Points on a hilly landscape, in no order, each with its height.
A ball rolls from a point to the lowest of its 2 nearest points, and stops where none of them is lower. Distance is the straight distance between rows; heights are no part of it.
j280 height 537: [-12 9 -9 28 25 0 -12 4 6 39 11 -18 -11 -7 -24 -4 1 0 20 -19 0 -2 -1 -1 19 3 13 3]
j895 height 368: [-11 -1 -13 -10 -3 18 -15 6 -3 -1 -8 -2 3 1 10 -20 14 -3 13 11 22 13 2 12 -16 0 15 -7]
j533 height 301: [-18 15 17 -18 8 -10 15 -14 -12 -7 -4 34 14 -3 -6 -5 7 6 -8 16 -22 16 -20 2 -6 16 7 9]
j877 height 272: [32 0 -20 -1 -7 7 -13 4 -3 -3 0 -17 8 18 10 7 8 -21 8 -17 -7 -6 10 21 -15 -19 4 -12]
j771 height 516: [-1 17 8 19 3 -7 -14 8 -2 17 -1 -18 -14 -4 -20 7 -12 -19 36 -8 10 11 8 -16 21 7 8 16]
j85 height 455: [-3 25 -31 -23 -1 4 -8 5 2 12 16 -7 -1 16 18 9 11 6 0 0 13 13 -2 26 19 -14 -8 10]
j799 height 408: [-10 -2 -16 3 -10 26 -17 1 10 3 -14 -27 1 7 7 -16 8 1 20 10 2 1 5 9 -22 -13 5 -18]
j281 height 280: [-18 -10 -10 -2 -32 -7 4 7 20 6 2 -1 -19 -16 18 4 2 26 -24 8 11 -14 8 -14 16 -12 -9 -13]
j194 height 465: [-26 10 -16 -4 -7 23 4 -9 13 11 -6 -3 4 12 3 -5 10 16 1 12 -24 0 -14 13 -9 -16 -9 -14]
j852 height 736: [11 14 -6 4 14 -13 -13 1 -5 4 10 -18 -19 -22 10 21 -3 -15 -4 -14 21 -5 -12 8 21 -15 16 -11]
j283 height 665: [-11 0 21 14 18 -9 20 -3 -5 11 3 7 2 1 -26 2 -30 10 5 0 -14 -9 0 -18 16 8 -17 21]
j627 height 467: [11 -19 8 8 -15 17 -14 -1 1 -26 -23 -13 8 2 5 -18 14 -10 13 19 7 -3 5 -2 -36 2 21 -17]
j439 height 283: [3 3 4 -11 -13 -9 4 3 1 7 2 24 -2 -10 23 12 13 -14 -21 9 -1 14 3 -14 5 -4 -7 -6]
j987 height 591: [1 -24 1 -7 -12 15 6 4 -5 -11 -7 4 23 23 18 -14 -4 5 -3 34 41 -10 10 -4 -15 -14 -19 13]
j261 height 198: [0 -5 17 -2 41 -7 6 -5 -26 -16 -2 18 -1 -18 -10 -18 -6 2 -2 -6 11 3 -13 7 -11 30 16 -3]
j582 height 630: [8 6 -20 4 26 13 -14 11 -12 20 29 17 -3 -1 17 -13 17 -17 -2 -8 3 19 4 15 7 22 -10 -6]
j72 height 330: [2 -20 -4 -1 -18 -1 3 1 10 -21 -13 1 2 -5 15 -3 -3 14 -22 10 -2 -23 1 -4 -24 -19 -2 -18]
j937 height 267: [-14 -11 -10 8 -2 2 1 15 -1 24 8 5 -8 -5 -4 -15 -4 10 11 -5 7 7 21 -14 17 5 -7 7]
j365 height 418: [0 -4 10 2 -3 7 1 3 -6 11 -16 1 4 11 -4 -7 5 -32 30 1 -4 26 20 -11 -9 -3 11 6]
j675 height 627: [3 18 -34 -1 7 -6 -8 -2 20 32 23 0 1 -1 7 5 34 6 -11 -17 -12 5 -3 24 35 4 4 3]
j273 height 550: [3 14 -2 28 24 -10 -7 -6 11 43 4 -9 -3 -2 -22 15 15 -14 9 -16 -23 -2 -10 -7 25 -5 10 7]
j5 height 610: [4 3 -7 0 28 4 -9 13 -16 -6 16 23 -1 -7 4 -21 5 -11 2 -9 6 16 7 4 -5 32 -7 2]
j959 height 744: [16 10 0 12 17 -6 -11 0 -2 13 -4 -31 -13 -5 -12 21 -11 -22 16 -18 7 -10 -9 2 8 -21 15 -5]
j776 height 314: [-1 -9 -6 -1 -9 -13 14 -5 16 22 12 20 -2 -14 16 10 22 1 -30 1 -14 5 11 -12 30 -1 -8 -5]
j355 height 445: [5 -16 30 1 9 13 11 1 -12 -27 -13 -6 4 12 -18 -17 -12 4 14 10 9 3 6 -9 -15 27 4 16]
j275 height 406: [14 -15 -6 -2 -7 -8 -7 2 0 11 -8 6 -2 -13 16 1 20 -22 -10 -7 -1 6 7 -3 -12 -16 23 -24]
j504 height 150: [-12 -6 1 -10 -18 14 7 4 8 -25 -5 -7 5 23 -7 -13 -20 26 8 15 1 -11 8 -3 -10 4 -24 9]
j7 height 539: [-5 -5 18 13 0 -5 1 -7 2 -9 -11 5 -2 -13 -31 -9 -6 1 12 -17 -35 2 3 -7 -23 12 22 -9]
j184 height 422: [3 -11 18 7 7 10 -8 8 -10 -30 -3 -16 -9 -3 -22 -18 -18 11 24 -2 23 -10 7 -7 -13 36 6 8]
j664 height 392: [17 2 11 -22 -1 5 6 -10 -5 -20 -17 -20 10 17 9 25 -5 -11 2 21 25 -7 -22 13 -3 -25 4 5]
j402 height 182: [25 -11 0 -14 9 -19 1 -1 -11 -5 -14 -6 11 2 1 3 12 -17 3 -13 0 -1 4 14 -12 -27 33 2]
j779 height 584: [-12 11 6 23 -12 3 1 -1 19 7 5 -14 -11 -1 -23 12 -23 11 8 -4 -27 -17 4 -17 17 3 -19 1]
j626 height 259: [12 -18 7 14 10 20 7 -8 0 23 -16 -5 11 11 7 4 2 -28 11 21 -14 -3 5 -11 -19 -22 -9 -12]
j915 height 563: [4 11 2 23 13 -17 6 -9 18 26 13 2 -3 -7 -25 17 -1 7 -8 -19 -34 -18 -11 -9 28 6 -7 7]
j19 height 429: [-24 9 9 14 25 9 5 -22 -4 18 -13 -10 -4 -14 -14 2 5 -4 -2 10 -14 4 -31 -4 -12 -4 19 -22]
j556 height 520: [-12 12 -3 5 35 1 -5 0 -13 23 6 -12 -2 4 -19 -11 -10 1 27 -14 16 5 -3 5 17 0 7 18]
j672 height 669: [-5 4 -13 -17 13 -14 -2 4 -7 7 3 3 0 -6 3 -6 6 8 -2 -20 8 8 -9 18 8 -11 22 5]
j866 height 88: [-13 -3 -7 -19 -24 23 0 6 6 -20 -3 7 12 29 10 -16 2 16 4 28 12 11 3 6 -18 4 -19 9]
j759 height 196: [3 -9 3 14 6 20 0 -1 -2 29 -2 6 1 7 20 4 5 -35 5 25 3 20 14 -18 -6 -7 -21 -11]
j572 height 448: [-11 7 5 10 9 18 3 -15 0 -3 -15 -30 -3 1 -16 3 -7 4 8 9 -4 -12 -22 1 -15 -8 10 -17]
j4 height 489: [-13 -4 -15 4 2 24 -1 -7 7 3 -5 -1 7 -1 18 -9 6 15 -18 19 -9 -12 -16 12 -29 -13 -9 -31]
j933 height 608: [4 30 -6 11 -27 -1 -18 10 17 -3 10 -12 -21 -14 3 16 -5 -6 5 -9 -9 4 10 -11 22 14 -14 -2]
j158 height 238: [-5 -9 -18 11 0 -7 0 8 20 10 22 3 -5 -10 -19 -17 2 37 -11 -32 -19 -22 15 5 11 14 -3 -7]
j457 height 168: [4 -14 -8 -1 -25 28 -7 6 6 -30 -9 7 19 30 22 -15 12 -1 -7 35 9 -2 8 2 -30 3 -22 -4]
j378 height 651: [4 9 -30 -9 14 20 -12 6 -1 8 27 13 -2 6 25 -7 16 0 -15 -7 -3 7 -5 26 -3 10 -17 -13]
j386 height 227: [-21 28 0 -21 -9 -9 12 -9 -5 7 1 16 13 11 8 13 -3 11 1 22 -2 15 -15 4 21 -5 -16 27]
j392 height 417: [8 11 14 -13 3 8 14 -16 2 3 -12 -5 7 13 11 30 -5 -22 -6 24 -1 0 -17 7 -1 -28 -15 6]
j743 height 388: [23 8 -7 -1 5 -1 -11 16 -7 -16 17 -5 -5 4 2 3 -10 -14 9 -26 17 1 12 5 5 13 -11 7]
j878 height 426: [0 0 -23 -24 6 5 -2 1 -5 3 9 7 13 17 27 -2 8 4 -12 4 23 -1 -2 23 -3 -20 -12 4]
j428 height 505: [42 -11 6 -4 7 15 2 8 -16 -31 4 -18 19 36 -13 -6 -3 -5 20 -18 4 -7 8 20 -13 9 -6 21]
j475 height 225: [42 -10 -5 -10 1 -7 -5 4 -15 -14 -10 -17 19 13 17 13 6 -24 2 -4 16 -15 5 10 -12 -30 14 -2]
j963 height 643: [-15 8 1 3 -28 -6 -13 13 4 4 -9 1 -24 -23 17 -2 5 -10 3 8 16 21 12 -24 7 9 12 -6]
j176 height 698: [-30 9 -11 4 -21 -19 2 -6 14 23 -8 -1 -4 -16 -12 -3 22 17 2 -5 -28 10 -3 -2 20 -5 27 -7]
j985 height 315: [41 -8 -20 8 24 6 -16 10 -13 9 10 -10 10 15 15 3 7 -31 11 -28 8 -5 11 20 -4 -12 6 -8]
j554 height 495: [-14 22 10 12 1 16 -9 0 -1 16 -10 -15 -9 2 -18 -1 -8 -16 36 13 -1 21 4 -15 8 8 0 10]
j128 height 305: [-26 -2 -6 -3 -9 0 10 1 10 13 11 7 -8 -5 15 -1 -5 25 -20 17 14 -5 -1 -8 19 -7 -25 1]
j445 height 74: [7 -2 11 2 -11 -12 8 -2 8 12 -10 10 9 13 -20 10 1 -13 6 -14 -40 8 14 -13 1 -9 5 8]
j233 height 234: [-2 24 -8 -28 -25 -12 -1 4 -6 -3 -3 17 15 20 5 7 9 -6 10 -1 -8 34 3 5 12 -2 4 28]
j298 height 500: [3 21 -9 -8 27 14 -5 -1 -6 5 8 -7 5 17 -10 0 -4 -4 18 -10 0 4 -11 24 3 1 -4 13]
j525 height 415: [24 -4 1 18 12 -3 -7 13 -3 9 23 7 -7 -1 -1 6 -11 -25 7 -26 -1 -4 22 -13 13 16 -24 12]
j244 height 308: [-7 -15 12 1 4 16 0 -12 -6 -27 -18 -16 3 0 9 -3 -8 13 -13 32 32 -23 -23 5 -25 -8 4 -12]
j976 height 439: [18 -3 -4 18 -1 -3 0 5 12 29 16 9 -5 3 3 13 7 -24 -3 -17 -11 6 19 -19 26 6 -20 4]
j241 height 363: [9 -5 10 -18 -1 -2 0 -6 -13 -29 -18 -21 5 6 4 6 7 1 0 14 40 -7 -25 23 -12 -18 29 6]
j30 height 231: [2 -17 29 -8 36 -3 21 -15 -20 -12 -11 21 9 -5 -10 -5 -2 -2 -12 15 4 2 -18 1 -19 10 8 3]
j825 height 183: [10 9 9 -19 -5 -20 0 2 -13 -3 -2 21 8 4 -5 3 8 -18 12 -11 -6 28 5 -1 3 2 19 19]
j593 height 399: [-12 -9 22 2 4 13 -4 2 -6 -28 -17 -28 -11 2 -13 -11 -15 17 18 19 39 -10 -8 -6 -8 16 11 4]
j297 height 645: [22 -23 2 -2 -6 -1 9 9 -7 -20 7 7 11 12 2 -2 -14 -1 -2 -6 0 -14 18 -12 -11 -3 -22 -1]
j708 height 473: [29 -5 33 -6 8 10 10 5 -14 -27 -8 -19 6 19 -28 0 -6 -10 24 -9 6 2 -1 6 -5 13 13 21]
j421 height 200: [-5 -10 -5 -3 12 -2 2 6 -10 -18 2 -2 1 -3 -13 -21 -13 22 4 -16 8 -15 2 10 -9 9 8 2]
j623 height 379: [30 -25 -13 13 5 -4 -6 6 0 17 9 4 3 -3 19 9 18 -30 -11 -19 -7 -4 16 2 -4 -13 5 -23]
j470 height 190: [-20 18 -9 11 3 -2 3 -6 5 4 11 11 -7 -8 -19 -9 -3 29 -6 -10 -29 -7 -18 6 10 18 -4 -1]
j622 height 424: [23 -21 1 -15 -3 -10 -8 12 -18 -31 -5 19 10 8 14 -13 5 -17 -7 2 40 8 8 3 -15 0 11 10]
j760 height 214: [-12 18 -20 20 0 -3 -3 -6 17 8 23 -11 -14 -12 -24 0 -7 35 -10 -28 -27 -28 -12 7 22 18 -8 -5]
j772 height 464: [-1 14 11 5 3 17 -5 4 -6 6 -5 0 6 21 -21 -8 -2 -24 36 -1 -13 26 16 -13 3 22 -6 21]
j803 height 476: [-2 -6 -4 13 -5 -29 14 -11 15 35 12 16 8 -16 -14 4 19 17 -11 -3 -24 -4 5 -10 48 12 -6 16]
j837 height 323: [-3 6 -8 -19 -18 3 -8 2 5 2 -7 7 -4 4 17 2 13 -13 -3 16 11 20 -2 2 -8 -10 6 -7]
j881 height 631: [29 -24 19 -11 -3 1 10 9 -12 -40 1 4 16 19 -2 -3 -18 7 -2 3 18 -15 10 -7 -8 9 -21 17]
j401 height 614: [14 -40 16 -12 3 4 20 4 -15 -27 -4 9 23 28 7 -15 -8 13 -12 21 31 -20 9 -1 -17 -1 -15 20]
j828 height 538: [14 4 1 6 -6 -19 -11 10 -4 8 1 -1 -8 -7 -11 5 -5 -22 24 -28 8 13 19 -14 16 4 20 10]
j63 height 354: [40 -16 -20 3 0 -15 -5 7 13 15 24 6 1 -4 16 12 20 -20 -23 -34 -3 -3 20 4 17 1 -8 -13]
j704 height 133: [15 -2 12 -11 13 -20 13 -5 -7 5 -12 14 9 4 -14 7 4 -20 6 -20 -24 14 2 6 -3 -14 22 9]
j605 height 594: [18 19 0 13 -17 -13 -17 7 12 -17 13 -17 -22 -22 -4 24 -7 -11 0 -33 -6 -8 1 1 7 8 6 -6]
j614 height 462: [7 21 5 -7 35 7 5 -10 -13 10 11 18 6 6 7 18 1 -19 -7 8 -9 12 -21 16 7 4 -18 4]
j864 height 498: [-2 -2 -3 -7 -24 7 -12 4 6 -30 -12 -9 -1 3 -6 -10 3 6 9 -1 -12 4 7 4 -27 4 14 -13]
j141 height 506: [-10 16 16 -4 11 4 6 -5 -10 11 -2 0 -4 2 1 11 -18 -14 12 21 22 11 -6 -5 16 -5 -15 18]
j955 height 215: [-16 -13 0 -9 10 5 10 8 -11 16 2 22 9 11 -1 -27 -5 2 14 6 15 20 19 -10 1 8 -8 22]
j23 height 398: [-7 5 -7 -16 22 4 3 -4 -12 1 6 -5 1 7 10 1 -11 11 3 10 39 -4 -10 15 2 -14 -8 12]
j891 height 562: [-19 -24 -13 -9 -22 7 6 1 7 4 -12 12 17 16 31 -13 7 11 -16 31 27 -3 8 1 -25 -25 -8 -3]
j536 height 126: [-17 5 15 5 2 -17 19 -14 6 16 -13 3 7 4 -24 9 -9 7 4 -5 -36 -2 -5 -13 12 -13 12 7]
j900 height 595: [2 28 -16 3 10 -7 -10 -2 2 14 11 11 1 -4 -5 -2 17 -3 6 -17 -30 14 -11 16 10 15 9 3]
j34 height 561: [14 18 -3 -15 -23 -27 -7 11 2 -2 4 -4 -9 0 3 20 -7 -15 8 -16 9 14 8 -5 26 -12 9 18]
j737 height 463: [10 -10 -4 18 -18 -19 5 -4 24 34 13 7 -1 -7 -7 13 15 1 -6 -12 -15 -2 27 -24 49 10 -14 11]
j579 height 484: [14 6 20 -7 2 9 -6 2 -12 -18 -3 -8 -3 10 7 11 -9 -25 13 23 35 17 -4 -2 0 8 -10 16]
j960 height 435: [10 -12 -2 2 -5 10 -8 -4 -3 0 -25 -14 10 -6 17 -5 16 -19 3 12 2 -1 -2 2 -31 -21 28 -26]
j557 height 555: [5 -15 22 23 -1 -10 9 -3 6 5 -2 2 -5 -12 -27 5 -18 -3 -1 -16 -32 -14 15 -24 -12 5 -1 -4]
j173 height 329: [-25 -20 -2 -4 9 4 10 2 -1 18 8 23 -1 -3 17 -14 -6 15 -17 24 26 0 7 -11 1 -1 -21 3]
j279 height 565: [11 -22 5 28 0 -10 7 2 13 10 11 7 -9 -16 -10 5 -7 1 -14 -22 -22 -19 22 -22 9 8 -14 -7]
j927 height 161: [-26 16 5 7 -3 -16 10 -7 -1 16 1 11 6 -8 -18 2 -1 18 -1 2 -35 2 -16 -7 21 8 -2 12]
j575 height 573: [-2 6 6 28 17 6 4 -9 11 15 6 -4 -11 -8 -16 10 -15 0 -11 -6 -24 -19 -9 -11 9 9 -22 -5]
j650 height 134: [-3 -5 -5 13 12 21 -5 5 -3 27 14 0 -8 -2 21 3 -5 -20 -3 21 24 1 12 -9 6 -3 -33 -9]
j377 height 453: [22 -9 9 -15 -21 -10 -2 7 -10 -37 -6 19 7 11 12 4 2 -20 -11 4 13 14 6 -6 -19 2 -1 5]
j145 height 391: [25 -3 -4 -12 11 3 -20 12 -23 -23 3 3 -4 -1 21 -7 2 -19 -1 3 50 9 -2 10 -11 9 9 -3]
j219 height 440: [-10 17 -1 -3 23 13 11 -19 -1 26 2 -3 3 8 14 18 2 -10 -7 20 -4 1 -21 10 4 -16 -21 -4]
j542 height 667: [6 -6 -26 2 27 14 -6 9 -1 2 23 4 1 2 8 -18 -4 16 -12 -16 -1 -19 3 23 -5 6 -14 -11]
j647 height 263: [-32 12 3 -27 -5 3 6 -5 -5 7 4 27 17 11 5 -16 13 15 4 22 3 26 -8 7 0 4 -4 23]
j551 height 596: [10 13 12 17 -1 -9 -5 -2 9 5 -3 -16 -3 3 -28 17 -21 -7 15 -18 -22 -9 2 -14 12 -6 -4 14]
j577 height 634: [2 -1 6 -3 -14 -25 16 -13 15 4 -7 0 -2 -11 -4 28 5 3 -25 -12 -32 -12 -7 -4 8 -25 9 -12]
j638 height 760: [10 -3 -10 27 6 -1 -14 7 15 0 16 -21 -15 -5 -24 -3 -16 7 11 -40 -9 -22 16 3 2 6 1 2]
j938 height 407: [-16 4 6 7 6 2 0 -11 2 25 -15 4 -2 -11 -2 0 17 -9 1 7 -22 18 -11 -5 -8 -9 21 -15]
j336 height 226: [-3 -20 -3 13 -14 30 -16 4 0 -30 -13 -8 7 8 20 -24 3 6 -4 37 29 -15 3 0 -30 4 -8 -14]
j589 height 536: [-26 -18 -7 -5 -1 16 8 -12 3 2 -13 2 18 11 21 -19 10 13 -12 40 26 -12 -11 16 -33 -20 1 -9]
j201 height 718: [-7 -3 -1 17 0 -5 -3 -7 8 7 -1 -4 -22 -34 7 6 11 -8 -20 -8 -5 -6 -8 -8 -7 3 15 -36]
j742 height 306: [2 -19 -11 -2 -18 -7 4 0 13 4 0 -4 -4 -7 21 11 -1 8 -20 1 8 -18 3 -3 5 -30 -4 -19]
j125 height 474: [17 -12 -1 -16 -36 5 -5 8 3 -39 -10 -3 7 19 20 7 -4 -7 -2 15 18 -5 12 -9 -15 -11 -14 1]
j10 height 752: [33 1 -5 17 10 -6 -16 10 6 -4 11 -29 -9 0 -8 15 -10 -14 10 -40 -1 -23 7 10 1 -16 6 -5]
j186 height 612: [12 10 -18 -7 9 -12 -3 -3 3 23 9 6 2 4 9 15 28 -11 -7 -18 -19 13 -2 15 14 -5 12 -3]
j94 height 333: [5 -17 20 -4 1 -7 -1 -4 -7 -36 -22 -5 -4 -6 12 -1 -6 -2 -10 27 46 -6 -12 -1 -21 -3 19 -3]
j547 height 292: [-5 4 2 -23 18 -8 11 -10 -8 -3 -7 24 19 3 -2 -5 17 6 -14 1 -23 13 -19 18 -19 -3 16 1]
j441 height 492: [7 -8 32 -22 -9 8 24 -15 -2 -33 -22 -5 17 23 -12 7 7 3 -4 18 -10 3 -22 10 -18 1 11 14]
j699 height 727: [2 19 -2 8 10 -7 -9 -5 1 12 6 -4 -20 -31 8 14 12 -17 -11 -5 -1 9 -12 3 12 10 14 -22]
j488 height 769: [-7 16 -17 12 -7 8 -14 6 17 6 10 -26 -8 10 -30 -4 -12 18 21 -32 -25 -16 3 10 4 2 2 1]
j342 height 266: [-16 38 -13 -17 -24 -5 0 -5 8 7 -9 -6 5 15 3 13 7 8 8 6 -17 20 -10 11 19 -12 0 19]
j177 height 258: [-3 -7 5 -18 8 -19 9 2 -9 -13 -7 21 12 -5 -16 -19 8 10 -6 -18 -19 10 0 11 -20 2 29 1]
j617 height 189: [-8 3 12 5 2 11 3 -3 0 -21 0 -8 -5 2 -18 -6 -32 20 7 4 1 -14 0 -7 1 20 -21 9]
j277 height 265: [4 -1 -19 1 12 -15 2 10 2 10 28 19 -1 -10 -3 -9 7 20 -18 -33 -9 -5 7 12 19 20 -1 4]
j534 height 708: [-22 6 -3 6 -19 -12 1 -8 14 9 -2 0 -15 -33 0 2 12 19 -15 2 -21 2 -7 -5 10 4 17 -21]
j732 height 299: [9 -29 18 -4 5 9 19 -13 -7 -1 -18 -6 23 16 4 1 -7 -2 -1 22 4 -19 3 -4 -17 -25 -8 9]
j894 height 542: [-7 15 -3 3 -32 -2 0 7 8 -21 15 19 -5 -6 3 -1 -3 12 -10 -4 -31 5 12 -13 1 31 -25 1]
j397 height 684: [-19 10 -8 -16 -11 -24 1 -4 0 11 -4 8 1 -12 0 -3 21 16 -3 -13 -16 13 -9 13 9 -11 38 2]
j908 height 160: [-26 -14 15 7 10 -20 25 -10 -6 32 -9 11 6 -10 -19 -5 -4 9 4 -4 -13 0 -3 -18 12 -14 17 9]
j346 height 355: [-24 -14 16 -8 7 0 17 -12 -6 1 -4 3 4 1 6 -3 -16 19 -12 30 38 -9 -12 -8 -10 -14 -14 6]
j51 height 657: [-5 -3 18 11 10 -20 17 -2 -8 -5 5 10 -13 -20 -8 14 -31 16 -17 -3 -4 -16 1 -24 19 15 -15 5]
j64 height 656: [-7 8 -22 -5 2 -6 -12 10 5 8 11 -16 -11 -5 0 -3 -2 17 5 -20 15 -5 1 14 21 -6 6 -2]
j481 height 623: [-1 13 1 4 -45 -16 -15 12 10 -14 -1 -1 -21 -18 3 7 -4 -5 7 -7 -6 12 18 -24 11 15 3 -1]
j687 height 442: [14 2 0 -17 -30 15 -3 7 6 -17 -6 -15 8 32 6 11 -7 -8 13 7 5 2 10 3 -6 -16 -17 6]
j790 height 159: [-8 -4 6 -18 12 -2 5 9 -14 -12 -2 3 7 10 -12 -20 -8 16 18 -3 22 7 4 3 3 9 9 20]
j388 height 522: [-2 10 3 -11 -29 0 1 8 11 -27 -5 13 2 2 -4 -4 3 5 3 -6 -27 14 8 -4 -15 13 -4 -1]
j811 height 276: [-13 -21 13 19 9 32 4 -15 -5 -11 -16 -16 2 2 6 -19 -2 4 1 42 24 -15 -9 -6 -33 3 0 -15]
j212 height 642: [-12 1 -34 -10 -4 2 -8 6 18 25 17 -4 -6 -5 10 -7 24 21 -9 -18 5 4 5 21 20 -8 10 -8]
j956 height 477: [9 -2 19 -15 -7 -4 5 -1 -6 -37 -13 11 8 7 0 5 1 -4 -12 12 -6 5 -11 3 -20 6 4 -2]
j265 height 233: [-15 -17 -10 0 3 -10 11 10 3 -5 11 6 -7 -8 -11 -17 -17 42 -9 -19 1 -23 11 -5 6 4 -1 3]
j546 height 220: [-19 7 15 1 -12 -3 7 -5 2 -15 -12 -2 -9 -12 -9 1 -15 15 0 16 0 -3 -11 -15 -5 5 -2 -4]
j299 height 611: [17 1 3 0 -11 -6 -2 -5 11 -9 -13 -24 4 10 -20 17 -8 -6 14 -16 -20 -13 3 3 -4 -26 9 1]
j16 height 460: [24 3 25 -9 1 16 -9 5 -11 -38 -10 -23 -3 11 0 -1 1 -14 12 16 35 7 -13 12 -8 19 12 13]
j129 height 353: [27 -13 -11 1 13 0 -19 12 -15 -2 5 -3 1 -5 12 -6 3 -25 9 -18 24 2 13 10 -10 1 10 -10]
j706 height 430: [32 -7 5 -7 -5 17 -15 6 -14 -37 -6 -11 12 16 23 -6 11 -24 0 25 40 5 -10 14 -17 11 3 5]
j57 height 264: [15 -26 18 -1 27 11 9 -11 -17 -9 -12 4 18 5 5 -9 2 -8 -6 22 16 -10 -11 5 -24 -3 4 -4]
j395 height 307: [4 -22 8 4 -12 17 12 -3 6 6 -19 5 19 19 2 -3 9 -16 5 12 -22 5 17 -11 -24 -14 -9 -8]
j620 height 468: [6 -3 19 -5 -3 12 9 -14 -1 -21 -21 -25 11 14 -16 7 -2 5 9 10 -5 -9 -18 9 -21 -9 15 -5]
j399 height 581: [5 18 -2 -14 -6 -14 -3 -3 2 18 -7 -9 -2 3 4 25 8 -22 14 -7 3 12 -2 4 19 -23 14 5]
j666 height 650: [-5 7 9 0 -8 -22 14 -2 4 -4 9 15 -9 -21 4 14 -9 19 -27 2 -10 -8 -11 -10 19 3 -10 -1]
j540 height 512: [-21 -4 -17 -3 4 22 -4 -8 3 20 0 -7 2 2 26 -6 8 4 -9 28 21 -3 -11 14 -17 -22 -9 -17]
j170 height 478: [-11 27 -26 -18 15 12 2 -5 -1 15 15 -3 6 20 4 4 6 18 2 -6 -12 2 -16 35 12 -7 -12 13]
j691 height 583: [14 2 -2 5 -3 -18 -5 1 5 -18 13 -7 -15 -23 -8 9 -8 9 -15 -35 -13 -21 -5 9 -4 3 10 -10]
j719 height 128: [-3 9 7 18 17 7 -8 5 -10 -9 11 0 -21 -18 -2 -1 -16 -3 4 -7 11 -4 3 -11 2 30 -13 -4]
j700 height 592: [-5 9 -1 -12 14 -18 -5 10 -19 -5 10 31 4 -16 1 -17 13 0 -5 -7 0 22 0 5 0 28 16 9]
j922 height 224: [-26 -15 4 -3 11 -20 11 -1 -9 2 -6 18 -1 -19 -14 -20 1 26 -11 -10 -14 0 -4 -5 -10 5 26 -4]
j902 height 661: [-28 -6 10 2 -30 3 -5 4 11 10 -15 7 -11 -7 12 -9 -2 -5 4 30 15 22 16 -33 -3 -4 -2 -3]
j171 height 300: [-26 11 -11 17 6 2 -13 8 2 22 15 1 -14 -14 -10 -24 -3 21 10 -6 9 3 11 -9 28 28 0 6]
j697 height 404: [11 8 -3 3 -21 25 -5 3 6 1 -3 -11 2 26 5 12 -3 -29 16 13 -6 10 15 -7 -5 -9 -30 -4]
j893 height 364: [8 7 -6 5 -12 18 -15 3 7 -2 -2 -10 -8 -1 16 10 3 -23 2 9 1 7 4 -3 -10 -2 -10 -18]
j138 height 659: [31 -18 -14 3 5 6 10 5 -4 -4 20 11 19 22 6 4 -5 -6 -12 -15 -18 -18 15 6 -7 -13 -37 2]
j456 height 438: [-18 10 -23 -4 -17 12 -9 1 18 6 -7 -25 -2 13 -5 0 1 19 14 -8 -13 -5 -4 13 -4 -22 7 -10]
j403 height 644: [4 2 13 1 -11 -21 18 -7 9 -8 -2 -5 -14 -12 -5 29 -18 12 -19 -3 -18 -22 -10 -15 12 -17 -9 -8]
j249 height 251: [-21 8 13 -4 -8 -9 6 -3 -2 4 -7 17 -10 -19 13 10 0 0 -14 29 9 14 -9 -17 6 -2 -3 -1]
j54 height 287: [-3 -2 -11 19 23 -8 2 -3 6 18 27 18 -7 -28 -4 -11 12 23 -26 -15 -1 -11 -1 1 32 36 -6 -8]
j844 height 485: [11 15 18 -7 18 -13 6 -2 -22 -1 6 32 2 -12 8 13 1 -27 -11 6 -7 16 -12 -4 7 17 -3 6]
j107 height 328: [16 -17 -8 1 -2 -14 7 6 12 16 11 7 -2 -5 11 11 2 2 -21 -16 -3 -10 12 1 16 -13 -9 -3]
j70 height 375: [-7 -15 14 -2 16 8 2 -2 -11 -9 -5 -14 -7 0 4 -3 -21 6 5 20 49 -12 -7 -8 -1 -2 -6 11]
j133 height 574: [22 -11 -1 14 -11 -20 5 0 12 -15 22 -1 -9 -15 -7 16 -14 12 -26 -31 -21 -32 11 -4 6 1 -11 -7]
j658 height 192: [-31 -22 14 0 10 -10 19 -11 -8 12 -18 8 4 -11 -13 -18 -9 20 0 8 7 -2 -1 -14 -12 -5 19 0]
j43 height 369: [-3 2 2 -9 -1 7 0 -8 1 20 -20 2 11 12 2 1 24 -26 13 6 -23 22 3 4 -18 -14 17 -4]
j588 height 82: [-15 2 2 16 15 15 -7 1 -3 16 1 -8 -19 -16 6 -4 -9 -13 11 14 22 3 1 -15 0 9 -9 -10]
j842 height 624: [14 -5 -3 -3 -21 -11 0 -3 10 -10 -10 -12 1 -2 -3 18 3 -3 -10 -17 -31 -12 1 4 -17 -26 13 -19]
j422 height 557: [-11 22 -8 3 -30 -13 -1 4 12 1 16 15 -2 -11 5 6 4 19 -8 5 -24 5 2 -6 31 20 -19 8]
j105 height 326: [-40 21 -15 9 -6 11 -7 8 3 6 4 -8 -14 -9 -3 -16 -11 35 9 9 5 1 -6 -1 18 16 -6 -1]
j289 height 575: [-9 18 -3 0 -7 -8 -5 2 -3 5 8 23 -3 -13 4 -8 9 2 -1 2 -16 22 -1 -4 12 24 4 7]
j791 height 521: [-1 -5 8 13 -17 8 -2 -10 10 -19 -10 -13 -1 -1 -21 -9 -8 11 8 -10 -33 -13 3 -2 -33 9 7 -19]
j744 height 351: [-34 30 -22 -6 0 7 -13 1 -2 -1 12 -1 -14 -18 13 -9 2 25 -9 15 17 6 -22 8 12 16 -2 -10]
j934 height 164: [-15 12 8 4 27 7 -3 1 -16 -11 2 5 -10 -16 -12 -13 -12 8 8 3 3 1 -14 -1 -3 36 3 2]

Where does a ball stop that starts at each point below?
j963 -> j864
j666 -> j281
j699 -> j289
j280 -> j281
j614 -> j866
j428 -> j281

Call two points neighbours if one is among the 2 nearest of the other. Go from one point of each pair to the other, from neighbour to neighbour, staying as low as possible. Name the highest point that can't be avoided.
j43, j445 -> j441
j536, j386 -> j342
j790, j536 -> j158
j281, j866 -> j107
